Each scene shows the same named points in several views. A view is turned or mirrored, shifted and resized as a whole, has a little noise and may leave points out.

Scene 1
View 1
zek: [ -8   0  12 -12  -1  10  17  12   1   4   3   6   3 -11  -1  -2  -7  -1
  16   0 -13   7 -15 -12   3  -4 -19  10  -8 -12  -3   3  12   0   0  -4
   6  -7 -17]
Zubi: [ -1  10   4 -10  -1   0   1  -4   0   9   3   4  -1  -7  -3  -9   0   3
  16  -5 -10  -3  -1   0   3  -6 -13   2  -4 -10 -12   7   4  -4  17   3
   0  -2  -8]
zozu: [ 12  18   3 -17  -6  -7   7   8   1  13   7  13  -6  -6   0  -8  -1  13
  23  -7  -6   0  -1 -10   8  -6 -18   4  -1   2 -11  20   8  -1   6   0
  -4  -2  -8]
muma: [ -5   4   7 -10   1   7   8   2   0   6   2   3   5 -10  -1  -7  -4   0
  14  -2 -11   1  -5  -3   3  -6 -14   5  -6 -13  -8   4   7  -1   7   0
   4  -6 -13]
Peg: [-10  -3   8  -8   4  14  12   2  -1   2   0  -2  12 -12  -1  -8  -7  -4
  11   0 -12   3  -9  -3   1  -6 -11   6  -9 -17  -5  -2   8   0   1   0
   7 -10 -16]
daso: [ -2  10   0  -8   2   1  -3 -10   0   9   1   0   4  -7  -3 -13   1   3
  14  -6  -8  -8   4   7   2  -8  -8  -1  -3 -12 -14   5   1  -4  19   5
   1  -2  -7]
Rafe: [  6  12   1 -12  -1   0   4  -1   0   9   3   5   4  -7   0 -12  -1   7
  17  -6  -7  -4   2  -1   5  -8 -11   2  -3  -6 -12  12   5  -1   9   3
  -2  -5  -9]
vipe: [ -6   2   5  -9   2   8   7  -1  -1   5   1   0   8 -10  -2  -9  -4  -1
  13  -2 -11   0  -4  -1   2  -7 -11   4  -7 -14  -8   2   6  -1   7   1
   4  -7 -13]
ravo: [ -8  11   8  -8  -2  -2  -3  -5   2  11   2   7  -9  -6  -6  -4   1   1
  18  -4 -12  -2  -5   1   2  -4 -18   2  -4 -13 -12   5   3  -7  27   2
   3   3  -8]
kif: [-13   5  12  -9  -2   4   4   1   2   8   2   6  -7  -8  -6  -1  -2  -2
  17  -2 -14   2 -11  -4   1  -4 -20   6  -6 -16  -9   1   6  -6  21  -1
   6   0 -13]
nudaf: [  0  10   6 -12  -2   1   6   3   1   9   4   7  -1  -8  -1  -7  -2   4
  18  -4 -10   0  -4  -6   4  -5 -16   5  -4  -8 -10  10   7  -2  10   0
   1  -3 -11]
nopo: [  2   9  -3  -8   3   3  -2 -12  -1   8   1  -3  11  -8   0 -17   0   4
  12  -6  -7  -9   8   9   2  -9  -4  -2  -4 -12 -14   6   1  -2  14   7
   0  -5  -7]
pulev: [  6  11   4 -15  -3   0  10   7   0   9   5   8   0  -8   0  -8  -3   8
  19  -5  -8   1  -4  -8   5  -6 -16   5  -4  -3  -9  14   8   0   3   0
  -1  -5 -11]
dut: [ -3   0   2  -8   5  12   9  -3  -1   3   0  -4  16 -11   0 -14  -5  -1
  10  -2  -9  -2  -1   2   1  -8  -6   3  -7 -15  -8   1   5   1   1   3
   3 -10 -12]
rebi: [  8   9  -3 -12   2   3   5  -4  -2   8   3   0  13  -8   2 -17  -2   7
  14  -6  -5  -6   6   2   5  -9  -6   1  -3  -6 -11  11   5   2   2   5
  -2  -8  -8]
biz: [  3   4   2 -11   2   9  11   1  -1   5   2  -1  14 -10   1 -13  -5   3
  13  -3  -8  -2  -1  -2   3  -8  -8   4  -6  -9  -8   7   7   2  -2   2
   1 -10 -12]
gegi: [ 13  16  -3 -14  -1  -4   3  -2   0  11   5   6   5  -6   1 -16   0  12
  18  -8  -4  -6   7   0   7  -8  -9   1  -1   0 -13  18   4   0   6   4
  -5  -4  -6]
View 2
rebi: [ -2 -11  -3   3   9   3   1   1  -8   5 -10 -12   9  -4   8   0  10   4
   7  15  -1   6  -9   0 -16 -17   7  -9  -1  -9   9  -6  11  -2   1   9
   9   0 -11]
daso: [  6  -6   5   8  -4  13   8  -4   2  -3 -11  -9   5  -3   9   6  19   8
  -2   1  -5   5  -7  -8 -13 -17   3   0   0 -15   9  -4  10  -8   8   4
   8  -7  -6]
Rafe: [  6 -12  -3   9   6   7   1  -2   1   4  -8 -10   7  -7   3   1  10   8
   4   8  -7   8 -11  -7 -11 -20   7 -12  -2 -11   7  -7   7  -2   1   7
   7  -6 -14]
muma: [  9  -3  -3  -1   7   6   6   0  13  -2  -2  -9   6 -23  -1  -9  17  10
  -3   5  -7   3  -9   5 -13 -21   4 -15  -2  -1  11  -5   7  -4   2   3
   4  -9 -10]
zek: [ 15  -2  -8  -6  15   4   4   3  22  -1   5  -8   6 -38 -11 -19  17  13
  -4   6 -11   1 -12  12 -11 -25   4 -27  -4   8  12  -7   5  -1  -2   2
   0 -12 -14]
dut: [  1   1  -2  -9   9   2   8   4   5  -2  -5 -10   6 -21   4  -8  20   5
  -1  10   0  -3  -4  14 -20 -17   3  -9  -1   3  14  -2  12  -6   2   3
   6  -4  -4]
vipe: [  7  -1  -1  -3   6   6   8   1  10  -3  -4 -10   5 -22   1  -7  19   9
  -4   5  -5   0  -7   7 -15 -19   4 -11  -1  -1  13  -4   9  -6   3   2
   5  -8  -7]
ravo: [ 20  -6   5  13  -6  18   9  -8  18  -6  -5  -6   3 -15  -1   2  20  15
  -7 -10 -14   8 -10 -13  -4 -22   3  -7  -2 -13   7  -6   4  -9   7   1
   3 -16 -11]
Peg: [  7   4  -3 -11  10   3  10   5  14  -4   0  -9   5 -30  -1 -13  22   8
  -6   7  -4  -3  -6  17 -17 -19   2 -14  -1   7  15  -3  10  -5   2   1
   3  -7  -5]
biz: [  1  -6  -6  -4  13   1   2   4   1   3  -5 -11   8 -16   2  -7  14   6
   3  15  -2   2  -8   9 -18 -19   6 -15  -2  -1  12  -5  10  -2  -1   6
   7  -2  -9]
zozu: [ 13 -22  -8  18  13   7  -8  -4   5   8  -5  -9   9  -9  -6  -2   2  13
   9   8 -15  16 -19 -16  -3 -26  10 -26  -6 -13   3 -13   1   4  -4  10
   5  -9 -26]
Zubi: [ 11  -8   1   9   0  12   5  -4   8  -2  -6  -8   5 -11   2   1  16  11
  -1   1  -9   7 -10  -7  -9 -20   5  -9  -2 -12   8  -6   6  -6   4   4
   6 -10 -11]
gegi: [  3 -19  -4  13   9   6  -5  -3  -7   8 -11 -11   9   1   5   4   5   7
  10  13  -6  12 -13 -12 -10 -20   8 -13  -3 -16   5  -9   7   0  -1  11
   9  -3 -17]
nopo: [  0  -6   4   5  -1   9   7  -2  -5  -1 -12 -10   6   0  12   7  18   4
   1   7   0   3  -4  -4 -17 -15   4   2   0 -14  10  -3  12  -8   7   6
  10  -3  -4]
kif: [ 21  -1   2   5  -1  15  10  -5  25  -7   0  -6   4 -28  -6  -7  21  16
 -10  -8 -14   4 -11  -3  -6 -23   2 -14  -3  -4  10  -6   4  -8   6   0
   1 -18 -10]
nudaf: [ 12  -9  -4   6   7   9   2  -3  11   1  -3  -9   6 -18  -3  -6  14  12
  -1   4 -11   7 -12  -3  -9 -22   5 -16  -3  -6   9  -8   5  -2   1   4
   4 -10 -14]
pulev: [ 11 -14  -8   8  13   5  -3  -1   8   6  -3  -9   8 -17  -5  -7   8  11
   5   9 -12  10 -15  -4  -8 -24   8 -24  -5  -6   7 -10   4   2  -3   8
   4  -8 -19]
View 3
gegi: [ -8  -4  12  -2 -14  -2  11  18  12  14  -2  -2  -6 -20   1   9   1   7
  17  -7  -5  -4   6   0   5  22 -24   1   4  -1  -4  13  -6 -16  -1   1
   9  -4 -23]
pulev: [ -4  -6  12  -3  -2 -11   6  10  16   1  -8  -9  -2 -16  -1   7  -6   8
   9 -13  -5  -6  -1  -7   4  13 -16  10  13  -2  -4   6  -4  -7  -7  -2
   3  -1 -24]
kif: [ 17  -5  12 -11  -4  -8   2   7  19 -20 -20  -8  -6 -11   3  -9  -9   2
   0   0  -6   7  -5  -2  16   9   0  11  24  -7  -2   4  -8   1  -9  -5
  12  -7 -28]
Zubi: [  8  -5  11  -8 -11  -1   7  14  13  -3 -12  -2  -7 -16   4  -3  -3   3
   8   1  -6   3   1   1  11  16 -10   3  12  -5  -3  10  -7  -8  -4  -2
  13  -6 -26]
zozu: [-11  -1  18  -5  -9 -14   7  16  19   7  -6 -10  -5 -22   0  13  -3   7
  13 -21  -5  -6  -1  -5   7  20 -24  11  19  -2  -4  12  -8 -11  -7  -2
  -1  -4 -26]
dut: [ 10 -16  -1   1   4   3   7   2   6  -5  -8   0   1  -6  -2  -6  -8   9
   7  12  -7  -1   4  -6   0   5  -2   0  -5  -1  -1  -2   2  -4  -3  -2
  16   1 -18]
zek: [  7 -12   5  -2  13 -14   1  -2  17 -16 -13 -12   3  -7  -4  -2 -15   9
   1  -7  -5  -4  -5 -13   2   0   0  14  14  -2  -2  -6  -1   5 -11  -6
   3   2 -22]
Peg: [ 13 -16   0   0  10  -2   4  -1  10 -14 -12  -4   2  -5  -2  -8 -12   9
   3   8  -7  -1   1  -9   1   1   3   5   2  -1  -1  -6   1   2  -6  -4
  14   2 -19]
daso: [  9  -5   9  -6 -15   6  10  16  10   2 -10   3  -8 -15   4  -5   0   2
  12   9  -6   4   5   4  12  19 -12  -4   5  -5  -3  11  -7 -12   0   0
  19  -7 -24]
nudaf: [  4  -7  10  -5  -4  -7   5   9  15  -5 -11  -6  -4 -14   1   1  -7   6
   7  -5  -6  -1  -1  -4   7  13 -10   8  13  -3  -3   5  -5  -5  -6  -3
   8  -3 -24]
nopo: [  9  -8   6  -4 -15  10  11  15   5   5  -7   5  -7 -14   4  -5   1   4
  14  13  -6   3   8   4   8  19 -11  -7  -3  -3  -3  10  -4 -14   1   1
  21  -6 -21]
rebi: [ -2 -10   5   1  -7   3  11  12   7  10  -2   1  -2 -14   0   3  -1   8
  15   2  -6  -5   7  -3   1  16 -16  -2  -5   0  -3   7  -1 -13  -1   1
  13  -1 -20]
Rafe: [  0  -6  11  -3 -10  -2   9  14  12   4  -6  -3  -5 -17   1   3  -2   6
  12  -3  -6  -2   4  -1   7  17 -16   3   7  -2  -4   9  -5 -11  -3  -1
  10  -4 -23]
vipe: [ 11 -11   4  -3   1  -1   6   5  11  -9 -11  -2  -1  -9   0  -6  -8   6
   6   6  -7   1   1  -5   5   8  -3   3   5  -3  -2   1  -2  -3  -5  -2
  14  -2 -21]
ravo: [ 15  -1  16 -13 -15  -3   4  14  18 -13 -19  -4 -10 -16   6  -7  -4  -1
   4   1  -6   8  -3   3  19  17  -7   6  24  -9  -3  11 -11  -6  -6  -3
  14 -10 -29]
View 4
pulev: [ 3  3  2 11  8  6  4 20  1  1 -1 -5 -2 -1  6 -3 -4  0 -7  4  8 -6 -9 11
 -2 -7  3  0 -7  7 -2  5 -4  0 -3 -6 -3  0 -5]
Rafe: [ 8  0  0  6  7  4  3 15  3 -2 -3 -2 -1  1  3 -3 -2  0 -3  3  9 -2 -6  8
 -6 -6  3 -1 -4  4 -4  5 -1  7 -1 -2 -4  0 -5]
rebi: [11 -2 -1  5  6  3  1  9  6 -4  0  0  4  3  4 -6 -3  0  1 -1  7 -4 -5  7
 -7 -8  3  2 -1  2 -2  2  0  6 -1 -2 -4 -1 -4]
dut: [  7  -2  -1  14   0  -1  -5  11  11  -1   1   3  11   4   3  -8  -6   8
   1   1   3   0  -1   8   1  -7  -1   1  -5   1 -11   0  -4   2  -1  -7
  -7  -1  -5]
daso: [ 12  -4  -2   6   4   1   0  12   6  -2  -7   2   1   1  -2  -1   0   3
  -1   6  11   5  -1   6  -7  -4   1  -4  -4   2 -12   4  -1  13   3   1
  -6  -1  -4]
biz: [ 7  0  0 12  4  2 -2 12  8 -2  2  1  8  3  5 -7 -6  4 -1  0  4 -4 -5  9
 -1 -8  2  3 -4  3 -4  1 -3  0 -3 -6 -5 -1 -5]
kif: [  1   1   2  17   2   3   0  23   5   4  -8   0   1  -3  -1   2  -2   7
  -9  13  10   5  -2   9   5  -2  -2  -8 -12   8 -18   5  -7   5   1  -7
  -8   0  -5]
zek: [ -3   4   4  22   3   3  -2  22   6   5   1  -1   7   0   6  -5  -8   9
  -9   7   4  -4  -6  13   9  -7  -1  -1 -11   8  -9   2  -9  -7  -4 -13
  -7   0  -6]
vipe: [  5  -1   0  15   2   1  -3  15   9   1  -2   2   7   2   2  -5  -4   7
  -3   5   6   1  -2   8   2  -6   0  -1  -7   4 -11   2  -5   3  -1  -7
  -7  -1  -5]
muma: [  4   0   1  15   3   2  -2  17   7   2  -2   0   5   1   3  -4  -5   6
  -4   6   6   0  -4  10   2  -6   0  -2  -8   5 -10   3  -5   1  -2  -7
  -7  -1  -5]
nopo: [14 -5 -3  4  4  0 -1  8  8 -5 -4  3  3  3 -1 -4 -1  2  2  2  9  3 -1  5
 -9 -5  2 -1 -1  0 -9  3  1 13  2  1 -5 -1 -4]
nudaf: [ 4  1  2 12  5  4  1 19  3  1 -4 -2  0 -1  3 -2 -3  3 -6  6  9 -1 -6  9
  0 -5  1 -2 -7  6 -8  5 -4  3 -1 -6 -5  0 -5]
zozu: [  4   4   3   6  12   9   8  22  -4   0  -4  -8  -8  -3   7   0  -2  -5
  -9   5  11  -7 -12  11  -5  -7   5  -2  -6   9   2   7  -2   3  -2  -4
  -1   0  -5]
ravo: [  6   0   1  10   5   4   3  21   3   1 -11  -2  -4  -3  -3   4   1   3
  -8  12  14   6  -3   7  -3  -2   1  -9  -9   7 -15   7  -3  12   3  -2
  -6   0  -5]

In a view up to two points have been moved. Name them for each view, in the order of its rows, or write none.
view 1 | nudaf, dut
view 2 | none
view 3 | daso
view 4 | ravo

Scene 2
View 1
babo: [-13  -5   9  -3  -9   5   0  -1  15   2  -2  -9  -3  11 -14   6   9  -3
   4   5 -10   5   4   1  -9  -3   8   2   1   6  15   1  -3   1   0  13
  -7   3  -9]
kiruf: [-23  -7  17  -1 -15   5  -1  -3  12  -2   1 -12  -2  22 -24   9   6  -3
  11   6 -19   8  10   1  -4 -11  10  10  -5   9  28   5  -4   4   9  14
  -7  11  -7]
Lefaf: [-11  -3  10 -13  -1  12  13  -1   5  -5 -10  -1 -11   3  -1  12  12  -6
  -5  15  -4   5  -6  -2 -24  10  -1  -2  -2 -10   5   1  -4   9  -6   5
   7  -5  -1]
Tofip: [ -4  -3   1  -2  -5   3   0   3  19   6  -4  -8  -1   2  -8   1  12  -3
   0   3  -2   1   1   3 -13   0   8  -5   9   5   6  -2  -3  -3  -9  14
  -9  -4 -14]
mig: [ 10   4  -5  -5  -6   2   1   5  25  11  -5  -6   3  -5   3  -7  22   0
   0   1   8   0  -6   5 -19   6  11 -12  15   6  -6  -4   1  -6 -17  11
 -10 -10 -19]
sal: [  3   7   7 -10  -9   8   8   3  15   3  -7  -1  -1   2   4  -1  26  -2
   3  11   3   6 -10   1 -25  10   9  -6   4  -1  -2   1   3   5 -11   4
   3  -6 -11]
tevuz: [ -1   3   4  -2 -14   2  -3   3  23   9   0 -10   4   8  -9  -4  19   1
   9   2  -3   4   1   4 -11  -3  14  -3   8  12   8  -1   2  -4  -6  12
 -11   0 -17]
Sanon: [ -4  -2   2  -8  -3   7   6   2  15   3  -8  -5  -4   0  -2   3  15  -4
  -4   8   0   2  -4   2 -19   6   4  -6   6  -2   1  -2  -2   1 -11   9
  -3  -7 -10]
Mumi: [ 14   3 -11 -11   5   7   9   7  20   9 -13   0  -5 -18  15  -3  21  -4
 -13   7  16  -4 -14   3 -30  17   2 -18  18  -7 -19  -7  -1  -2 -26   7
  -3 -20 -15]
damu: [-13  -7   5  -2  -6   4   0   1  15   3  -3 -10  -3   8 -14   6   6  -4
   0   4  -8   2   5   2  -9  -3   6   1   5   5  13  -1  -4  -1  -4  15
  -9   0 -10]
fiva: [-21  -6  18  -8  -7  11   8  -4   4  -7  -6  -6  -9  15 -14  14   8  -6
   2  13 -14   8   2  -2 -14   1   2   6  -7  -3  19   5  -4   9   3   8
   4   5   0]
rezo: [  3  -5  -8  -8   7   7   7   4  17   6 -12  -3  -8 -13   6   3  11  -5
 -14   6   8  -4  -7   3 -24  11  -1 -12  14  -7  -9  -7  -5  -1 -20  11
  -5 -16 -11]
gemi: [ -3   2   7 -11  -5   9   9   1  12   0  -8  -2  -5   2   2   5  19  -3
  -1  12   0   4  -8   0 -24  10   5  -5   2  -4   1   1   0   5 -10   5
   3  -6  -7]
Poni: [-20 -12   7  -3  -2   6   1  -2  11  -1  -4  -9  -8   9 -17  12   0  -6
  -4   6 -12   2   7   1  -8  -4   2   3   1   1  17  -1  -8   2  -1  16
  -6   1  -5]
molif: [ -2  -3  -1  -5  -3   5   2   3  18   5  -6  -7  -3  -1  -4   1  13  -3
  -3   4   1   1  -1   3 -16   3   5  -6  10   1   2  -3  -3  -2 -12  12
  -8  -7 -13]
bepi: [ -7  -4   4  -8  -1   8   7   1  11   1  -8  -4  -7   1  -3   8  11  -5
  -5   9  -2   2  -3   1 -19   6   2  -4   3  -4   4  -1  -4   4  -8   9
  -1  -6  -6]
View 2
kiruf: [ -8   0  -8  -3  -1  13   3  -5  -6   7  -2 -13   5  14  -3   1  -3  -7
  -6  -7   8  -3   9  10   6  14   7 -13   1  -7  -4  -7   4  14   2   3
  -9 -11  -5]
mig: [ -4  -6   3   6   3   6   2 -12   2   0  -8   4   1 -10  -3 -12   0  12
   5  12 -12   2  16   2   8 -10  -2   6   4  -3  11  20   0  16   9   7
  11   3  -8]
Tofip: [-6 -4 -1  5  1  7  1 -9 -1  0 -2 -2 -1 -2 -3 -7  0  5  0  5 -5  1 14  4
  8  0  0  0  5 -3  5  9  4 13  4  4  5 -3 -7]
Poni: [-8 -2 -5  3  1  4 -2 -5 -2  1  5 -9 -5  6 -3 -2 -1  1 -6  0  3  4 11  7
  6 11  1 -4  9 -2 -1 -3  7  8 -3  3 -1 -9 -2]
Lefaf: [-4  5 -2  5  7 -8 -3 -6  7  3 -3 -9 -3  0 -5 -1  0 13  1 10 -5 12  8  5
 -4  1 -1 -6  3  1 -1 -1  4  6 -7  9  0  3  7]
sal: [ -2   2   0   4   6  -1   1  -9   7   5 -12  -2   4  -4  -4  -6  -1  14
   6  12 -10   6  11   4  -1  -9   0  -3  -2  -2   5  10  -1  14   3   9
   3   7   0]
fiva: [ -6   5  -6   0   4  -1  -2  -4   2   6  -2 -14   0   9  -5   3  -1   4
  -4   1   3   7   7   8  -1  10   4 -12   1  -2  -5  -9   5   8  -5   7
  -7  -4   4]
tevuz: [ -5  -4  -2   2   0  13   4 -10  -3   3  -8  -1   6   0  -3  -8  -1   3
   2   3  -4  -4  14   4   9  -2   3  -2   0  -6   6  11   1  18  10   4
   3  -3 -10]
molif: [-6 -4  0  6  3  4  0 -9  1 -1 -2 -1 -3 -4 -4 -8  0  9  1  8 -7  4 14  3
  6 -2 -1  2  6 -1  6 11  4 11  3  5  6 -1 -4]
damu: [-7 -3 -3  3  1  7  0 -7 -3  1  1 -6 -2  3 -4 -4 -1  1 -3  1  0  2 12  6
  8  7  2 -3  6 -3  1  2  5 11  2  3  0 -7 -5]
Sanon: [-4 -1  0  6  4  0 -1 -8  4  1 -3 -3 -2 -3 -4 -6  0 11  1  9 -7  7 12  3
  3 -2 -1  0  4 -1  5  8  3 11  1  7  5  1 -1]
rezo: [ -5  -4   3  12   6  -6  -4 -10   7  -5   0   2  -9 -11  -5 -10   1  17
   2  16 -13  11  14   1   4  -6  -6   8  10   3   8  15   4   7  -1   7
  13   4   0]
Mumi: [ -2  -4   6  13   8  -8  -3 -12  10  -5  -5   6  -7 -17  -5 -13   1  23
   7  22 -19  12  16  -1   3 -16  -7  11   7   3  12  23   1  10   1   9
  16  10  -1]
bepi: [-5  0 -1  5  5 -3 -2 -7  4  1 -1 -5 -4 -2 -4 -4  0 10  0  8 -5  8 11  4
  1  0 -1 -2  6  0  2  4  4  8 -3  7  3  0  1]
View 3
fiva: [  3  -7  -3  -2  -2  -5  -1  -9   1  10  -2   0  10  11   7  -4   7  -4
   4  16   4   6  -9  -1  -4   1   0   0  -5   9   4  -2   5   0   0  10
 -16   3  11]
Poni: [ -2   1  -8  -2  -4  -5  -8   1  -3  10   0   8   5   9   3  -5   0   0
  -6   4   4  -3  -5   7  -3   3 -10   2  -9   6   6  -7   3   8  -6  12
  -6   9   7]
rezo: [ -5  15 -10  23 -17   7  13   7 -14  -1  10   7 -23   9 -10  -8 -12  -2
 -13  11 -12   2   0 -12  18  -4 -12 -15  -6  12   5 -19 -18  -1  -7  -2
  13  14  -8]
Tofip: [ -8  15 -13   9 -12   8  -2  -2  -4  -3   3  16  -6   5  -6  -3  -2  -3
  -6   0   0  -5  -5   6   4   2  -8  -6   0   7   7 -11 -12   2  -1   0
   0  11  -1]
gemi: [ -2   6  -7  15 -12   7  11  -6  -4  -3   4   4  -8   9  -2  -4  -1  -7
   0  17  -5   7  -7 -11  11  -2   0 -11   1  13   3 -10 -13  -7   2  -2
  -5   8   1]
babo: [ -6   7 -11   0  -7   3  -7  -6   0   3  -1  13   6   6   0  -2   4  -4
  -1   2   6  -3  -8   9  -2   4  -4  -1  -1   7   7  -5  -3   2   0   6
  -9   8   6]
molif: [ -7  14 -12  13 -13   8   2   0  -6  -3   4  13 -10   6  -7  -4  -4  -3
  -7   4  -3  -2  -5   1   8   1  -8  -9  -2   9   7 -13 -13   1  -2   0
   3  11  -2]
bepi: [ -2   5  -6  11 -10   3   6  -1  -6   3   4   4  -7  10  -2  -6  -3  -3
  -5  13  -4   4  -5  -7   7  -1  -5  -8  -5  10   4 -10  -8  -1  -3   3
  -2   9   1]
Lefaf: [  3  -4  -1  11  -7  -1  10  -4  -5   6   3  -4  -4  13   3  -6   0  -5
  -1  23  -5  10  -6 -14   8  -3   0  -8  -5  12   3  -8  -5  -4  -2   4
  -6   6   4]
mig: [-12  25 -17  20 -20  17   6  -3  -7 -13   6  20 -17   3 -13  -2  -5  -6
  -6   0  -5  -3  -5   0  14   0  -6 -14   7  10   7 -16 -25  -5   2  -9
   7  13  -8]
Sanon: [ -4   8  -9  13 -12   6   6  -4  -5  -1   3   7  -8   8  -3  -4  -2  -5
  -3  11  -4   3  -6  -5   8  -1  -4  -9  -1  11   4 -11 -12  -3   0   0
  -2   9   0]
tevuz: [-11  20 -17   6 -13  13  -5  -9   1 -10   1  22  -1   2  -7   0   3  -6
   0  -5   5  -6  -9  11   2   4  -3  -6   8   7   8  -9 -15  -2   5  -4
  -5   9   1]
kiruf: [ -4   2 -10 -10  -2  -1 -14 -12   7   5  -4  13  17   6   5   0  10  -4
   6   0  13  -5 -11  17 -12   6  -1   5   0   5   7   1   5   4   4   9
 -20   5  12]
Mumi: [ -7  21 -11  33 -22  15  21   4 -15 -10  12   8 -32   8 -13  -7 -14  -5
 -12  14 -16   6  -1 -18  26  -6  -8 -21   0  14   4 -22 -29  -7  -4 -10
  15  14 -12]
View 4
Tofip: [  0  -8  -8   1   3   2   5  -7   2   4   8   5   0   1   6  10   7   5
   2   4   3   6  -1 -15  -9 -13   1   2   3  -6   3  -2   3   2  -4   3
   2   5  -3]
damu: [  2 -12  -7  -4   5   4   5 -10  -6   8   6   7  -1  -5   7   7  11  -1
   5  12   5   1  -1 -16  -6  -5  -4   5   6  -8   1  -6   2  -2  -7   1
   9  -2  -1]
mig: [ -2  -1  -8   9  -1   1   6  -2  14  -3  11   1   2  10   5  15   2  13
  -1  -8   0  12  -1 -10 -14 -23   9  -3  -2  -1   4   4   4   9   2   7
 -10  16  -7]
Mumi: [  3  11  -4   7  10   3  -5  -4  20  -5  18  -6  -3  24 -15  24   5  22
  -3 -10   4  18   1 -12 -18 -27  13 -14  -8  -6  -6  14   5  11  17   2
 -22  11  -2]
Lefaf: [  5   2   7  -8  19   3  -2  -5  -1   9   3   1  -3  13  -9   9  13  -4
   4  11  14   5   3 -15   0   1   6  -6   7 -13  -7   0  -7   2   8 -14
  -8 -11   5]
sal: [  0   4   3   2   7   1   5   2  12   3   2   2   2  15   2   9   7   0
   0  -3  10  10   3  -8  -3 -10  15  -6   5  -5   2   2  -6   9   6  -8
 -14   5  -3]
Sanon: [  2  -1  -2  -1   9   3   2  -5   4   4   8   2  -2   9  -3  12   9   4
   2   3   7   8   1 -14  -7 -10   5  -3   2  -7  -2   2   0   4   3  -3
  -5   1   0]
bepi: [  4  -1   0  -4  13   3   0  -8   0   6   8   2  -3   8  -5  11  11   2
   3   8   8   6   1 -15  -6  -6   3  -3   4 -10  -4   0  -1   2   4  -5
  -4  -5   2]
fiva: [  4  -7   5 -12  15   3   3  -7 -10  15  -3   8  -1   0   3   1  16 -14
   7  19  15  -1   3 -15   4   9  -1   4  13 -13  -3  -9  -9  -3  -3 -15
   6 -15   5]
tevuz: [ -3 -10  -8   4  -5   1  12  -1   5   4   3   8   4  -3  16   5   4   0
   2   1   3   4   0 -10  -6 -12   5   5   6  -1   9  -5   0   4  -8   4
   3  11  -7]
gemi: [  2   3   4  -2  11   2   2  -1   7   6   3   1   0  14  -3  10  10   0
   1   3  11   8   3 -11  -3  -7  10  -5   5  -8  -2   1  -5   6   6 -10
 -11  -2   0]
babo: [  0 -13  -6  -3   3   2   9  -6  -5   9   2   9   1  -6  12   4   9  -6
   5  11   6   0   0 -14  -3  -4  -1   7   9  -5   5  -8  -2  -1 -10  -1
   9   0  -2]
molif: [  1  -4  -6   1   5   3   3  -7   4   3  10   3  -1   5   0  13   7   7
   2   3   4   8  -1 -15 -11 -14   3  -1   1  -6  -1   1   3   3   0   2
  -2   4  -2]
kiruf: [  0 -19  -3  -9   4   2  12  -7 -14  16  -5  13   2 -14  19  -4  13 -17
   8  20   9  -6   1 -15   4   8  -6  13  15  -8   7 -15  -5  -6 -16  -5
  19  -7   0]
Poni: [  4 -13  -5  -8  10   4   2 -14 -12  12   7   7  -3  -7   2   6  14  -3
   7  19   7  -1  -1 -20  -5   0  -8   6   7 -11  -3  -6   2  -5  -6  -3
  13  -9   3]

In a view up to two points have been moved. Name them for each view, in the order of its rows, or write none.
view 1 | none
view 2 | none
view 3 | Sanon, kiruf
view 4 | babo
